Points, in no order, along strands that fork, close into loops and pass close to each other.
In the rows, 100 means zero.
Two points are linked if the straight distance between their rows is under 78.1. Some points are linked to none.
K_338: 65  110  75  57  87  153  87  95  97  132  130  87  131  107  90  89  136  98  97  105  101  132  82  90  90
K_346: 72  106  94  100  105  76  118  75  128  55  113  128  115  126  113  134  65  89  96  113  98  119  50  115  65
K_27: 156  96  100  99  128  103  65  117  99  91  90  86  94  43  61  57  73  108  128  98  105  103  68  115  105
K_350: 96  102  147  65  113  147  107  81  128  58  100  100  120  96  117  106  76  97  91  85  91  91  76  115  95
K_182: 84  91  88  107  98  70  99  82  80  115  94  75  89  112  98  111  111  89  91  108  85  103  123  108  130
K_50: 122  110  167  68  96  149  96  93  112  60  105  92  107  75  114  109  83  101  103  87  96  69  103  108  120
K_493: 74  100  81  67  94  178  87  103  105  135  122  92  120  96  75  87  145  105  109  102  87  119  86  101  108
K_968: 56  128  123  69  98  113  122  81  119  50  108  118  112  133  136  140  83  80  80  110  85  101  92  120  73
K_681: 82  70  113  90  70  135  124  107  116  134  108  103  110  115  119  92  150  96  77  86  102  119  104  94  100
K_565: 110  126  104  153  100  100  91  108  133  87  87  141  105  104  111  115  92  95  113  147  128  104  60  99  41
K_753: 71  106  132  72  72  144  119  109  102  119  95  86  110  122  134  116  143  99  66  77  85  99  146  102  133
K_739: 67  103  49  94  64  108  78  119  93  176  120  95  115  107  84  99  157  92  96  114  99  126  98  92  102
K_430: 111  106  71  143  124  81  74  122  99  138  87  122  97  81  60  81  98  117  134  138  103  95  61  100  56
K_650: 84  80  96  92  87  124  99  104  92  133  103  68  94  98  98  89  138  94  73  77  85  104  136  99  147
K_428: 150  115  70  125  132  47  48  110  92  90  81  106  80  55  50  66  55  117  130  116  123  118  70  122  85
K_431: 101  48  122  125  99  70  147  79  113  87  90  107  77  121  126  107  85  80  68  86  107  100  94  109  85
K_155: 35  105  39  17  83  72  127  117  107  119  133  110  109  126  112  121  100  93  72  62  96  104  134  47  74
K_166: 105  60  154  83  91  107  142  101  94  96  79  86  90  108  135  100  101  86  49  45  89  88  135  101  130
K_470: 58  93  61  58  93  79  114  114  103  130  116  83  100  118  136  115  102  79  47  72  92  109  124  86  113
K_859: 86  86  116  108  91  135  118  102  116  108  100  114  111  109  99  106  112  95  105  122  92  105  66  104  79
K_310: 128  60  105  175  89  83  146  110  108  122  94  111  76  131  116  90  118  101  91  108  115  86  101  84  70
K_478: 134  62  112  112  121  93  108  94  114  74  95  96  88  80  76  80  66  92  100  84  102  97  76  105  104
K_196: 135  71  98  96  125  144  85  132  105  132  98  82  94  51  46  49  112  113  130  99  71  90  77  113  100
K_449: 75  85  89  64  65  137  98  107  117  127  125  96  125  114  107  93  145  84  79  99  104  137  83  88  81
K_153: 130  88  79  118  136  68  64  104  101  84  88  109  99  57  58  62  54  115  122  99  97  122  64  109  93
K_73: 113  80  69  71  121  129  81  88  76  100  111  67  112  73  50  63  90  109  110  81  73  103  86  104  127
K_713: 125  94  159  134  90  101  122  103  128  55  84  109  93  103  134  118  79  105  87  95  126  80  104  96  102
K_8: 156  130  107  149  84  72  87  135  73  129  92  92  70  82  88  82  117  136  134  122  118  66  127  92  106
K_320: 101  142  92  106  119  88  64  87  107  66  92  114  116  87  87  136  70  102  124  127  106  104  72  113  87
K_522: 63  121  113  96  101  74  120  75  118  54  102  117  106  134  127  146  91  88  88  113  91  103  94  117  78
K_121: 105  130  71  67  126  93  63  77  68  72  117  84  109  83  71  100  60  112  136  94  93  93  91  107  118
K_4: 148  135  137  147  91  76  85  107  96  60  80  114  82  89  109  102  82  110  116  128  140  100  111  105  89
K_615: 119  85  107  167  90  92  126  111  112  113  97  124  97  121  108  112  114  110  104  125  113  88  91  93  64
K_187: 90  96  151  55  89  157  121  91  98  94  94  81  104  106  122  108  121  100  70  59  80  87  132  103  135
K_985: 130  126  77  143  122  61  51  115  92  118  78  109  84  74  60  84  80  116  135  129  114  98  76  112  71
K_884: 89  102  68  120  106  93  95  101  102  114  99  122  112  99  67  94  89  106  124  130  100  112  39  101  69
K_6: 105  126  108  132  86  98  80  109  89  125  86  108  98  89  79  124  129  113  136  131  97  74  119  102  112
K_963: 83  88  129  74  99  147  112  90  117  83  109  104  116  104  104  108  104  96  97  103  91  100  77  106  95
K_185: 135  91  158  64  103  128  108  89  95  67  110  78  88  69  98  96  80  96  99  74  96  70  115  114  142
K_489: 120  91  154  104  110  83  112  75  129  38  93  110  78  101  128  124  59  92  74  86  123  91  102  112  101
K_530: 64  125  101  61  116  137  91  83  107  70  119  96  122  110  94  120  88  108  106  106  82  96  81  110  94
K_679: 98  90  98  120  83  46  109  82  61  114  91  76  82  114  104  115  116  93  90  105  93  83  146  109  144
K_400: 117  153  114  103  106  84  48  87  97  51  97  113  101  71  92  118  70  96  134  131  134  108  82  123  102
K_210: 147  144  124  159  72  77  95  149  69  109  89  100  77  104  112  87  105  138  118  121  131  68  121  89  99
K_618: 140  116  141  152  89  83  108  105  124  58  85  116  93  118  126  121  82  115  107  119  142  83  104  92  87
K_401: 64  151  74  43  116  128  74  82  88  71  116  91  125  105  88  123  93  115  131  123  79  87  91  107  109
K_972: 98  60  123  115  69  120  137  115  104  141  92  96  94  114  127  83  155  96  75  89  102  101  125  82  117
K_728: 79  62  127  88  74  105  142  111  101  125  88  91  93  113  155  112  119  74  38  57  94  103  144  99  124
K_513: 71  88  96  90  78  112  116  92  111  105  105  117  126  125  114  113  121  81  104  126  98  121  54  99  57
K_697: 82  53  102  102  72  64  138  113  105  137  94  94  82  125  152  113  112  59  33  60  103  106  136  83  118
K_869: 123  82  89  114  119  114  80  119  94  137  89  94  92  65  58  72  111  112  132  105  83  87  84  118  110
K_589: 115  92  105  91  110  63  95  67  95  60  106  82  86  98  91  115  55  92  90  78  99  97  93  115  122
K_927: 159  88  129  115  127  124  80  119  120  85  84  100  101  53  86  59  84  102  117  108  110  100  79  111  90
K_567: 56  125  37  41  142  68  110  60  90  70  121  137  112  119  127  75  55  91  98  80  96  147  124  57  73
K_673: 78  100  74  138  71  71  92  107  69  163  87  88  93  114  97  108  155  101  113  120  90  92  143  102  137
K_463: 89  83  106  87  92  171  91  104  99  136  104  86  111  91  80  83  145  109  105  97  83  97  98  108  122
K_285: 120  97  129  75  121  86  93  77  115  28  103  111  82  95  112  122  39  92  86  73  112  96  86  123  104
K_835: 50  99  45  43  77  71  124  121  111  131  131  93  96  133  117  139  105  85  55  59  88  96  132  64  95
K_207: 119  51  120  118  115  79  127  88  114  82  89  91  83  99  95  90  79  90  78  77  104  96  99  111  104
K_682: 166  103  155  122  116  113  85  120  111  67  82  96  90  70  103  64  85  109  112  104  134  99  104  103  100
K_271: 107  148  113  156  91  94  85  115  108  97  83  136  109  100  104  132  110  112  126  153  119  82  86  97  73
K_686: 78  89  77  110  92  97  96  95  85  135  98  92  107  113  88  91  128  89  97  112  84  106  101  104  112
K_141: 136  107  99  150  114  53  78  97  110  72  87  115  78  97  98  114  70  99  107  128  137  98  90  107  79
K_852: 101  83  96  87  95  164  94  111  93  149  111  71  105  80  78  64  154  107  86  78  75  103  125  107  133
K_124: 57  135  67  35  134  98  113  73  89  57  103  101  125  120  122  97  69  106  83  81  84  110  113  86  95
K_177: 86  114  75  103  116  89  88  82  105  85  102  112  119  99  74  118  72  101  116  122  92  107  61  110  88
K_983: 126  142  138  83  104  93  67  88  101  41  106  99  92  75  113  114  62  86  118  106  130  94  97  116  120
K_189: 127  165  114  162  83  83  74  131  84  108  74  113  98  101  105  105  112  130  136  141  130  72  107  98  76
K_987: 119  68  86  78  128  148  84  107  96  106  111  78  114  53  46  50  83  115  121  78  68  106  67  101  112
K_197: 113  76  152  75  102  126  115  85  94  82  92  75  91  98  106  96  95  92  80  62  86  84  123  112  133
K_405: 55  129  21  43  126  58  102  72  97  90  132  145  124  120  124  87  71  87  108  97  93  150  121  40  55
K_486: 66  131  50  26  151  95  120  71  86  58  113  125  114  119  122  80  57  101  91  65  89  129  124  74  78
K_105: 108  94  84  100  109  102  79  102  74  120  92  79  103  76  52  79  97  110  125  102  75  95  90  111  122
K_773: 97  110  115  129  89  93  94  93  100  100  91  107  102  101  96  130  105  101  122  120  98  79  103  109  108
K_580: 123  112  140  77  123  101  68  87  126  30  100  103  101  81  108  105  44  93  102  93  116  108  72  116  104
K_845: 82  81  62  101  79  120  83  108  87  161  107  98  109  102  79  80  149  90  103  115  95  128  82  96  97
K_821: 123  110  85  82  121  71  69  86  85  63  113  94  91  76  71  96  47  101  121  89  108  102  78  117  122
K_509: 75  149  60  56  120  99  73  76  76  71  113  88  125  103  74  114  75  120  136  109  84  106  93  105  108
K_45: 81  112  111  120  91  84  112  89  113  78  95  121  106  121  113  147  98  95  108  127  102  88  93  109  93
K_649: 88  41  121  113  85  69  151  88  106  113  95  104  84  129  151  101  105  69  48  71  106  109  109  94  88
K_759: 83  110  90  143  65  49  109  98  58  140  88  82  85  120  105  127  143  106  103  124  94  83  157  100  147
K_940: 63  99  50  123  71  104  86  115  79  188  106  85  100  109  83  101  170  99  99  115  92  113  126  103  130
K_928: 131  125  106  141  80  88  86  124  68  148  89  92  78  78  74  96  130  133  145  122  99  67  135  102  119
K_738: 43  128  29  24  98  55  113  99  99  100  135  131  116  129  127  109  74  88  88  79  98  125  123  43  60
K_464: 129  71  86  157  95  75  108  122  68  157  80  79  68  102  81  81  149  120  121  102  86  73  140  98  115
K_484: 74  101  105  80  81  148  103  106  103  138  106  71  108  99  120  104  151  94  68  73  86  96  151  98  137
K_379: 96  107  99  122  106  87  109  91  135  71  98  139  112  107  103  137  79  85  103  139  119  115  45  109  55
K_655: 115  51  116  145  67  124  147  130  105  145  89  96  81  128  125  69  169  109  84  78  111  99  123  75  95
K_373: 129  43  117  100  127  123  107  100  121  81  98  90  101  67  75  59  71  95  98  70  94  101  59  99  95
K_214: 133  49  111  176  81  102  152  139  103  133  100  94  73  137  127  78  137  114  90  96  105  88  107  74  67
K_622: 50  116  52  43  115  85  107  95  90  100  115  94  112  120  122  95  81  89  64  74  89  113  119  80  103

How many points has the smallest loop of links through each point below? Write none if it is on no loop.
K_773 => 12
K_686 => 8
K_983 => none
K_196 => 5
K_835 => 9

Name the points in between on the shortest way along the links from the first point to the second, in order.
K_927; K_713 => K_27, K_153, K_428, K_985, K_430, K_884, K_177, K_320, K_400, K_983, K_580, K_285, K_489
K_187; K_207 => K_197, K_166, K_728, K_697, K_649, K_431
K_650; K_449 => K_852, K_463, K_493, K_338
K_618; K_401 => K_713, K_489, K_285, K_589, K_821, K_121, K_509
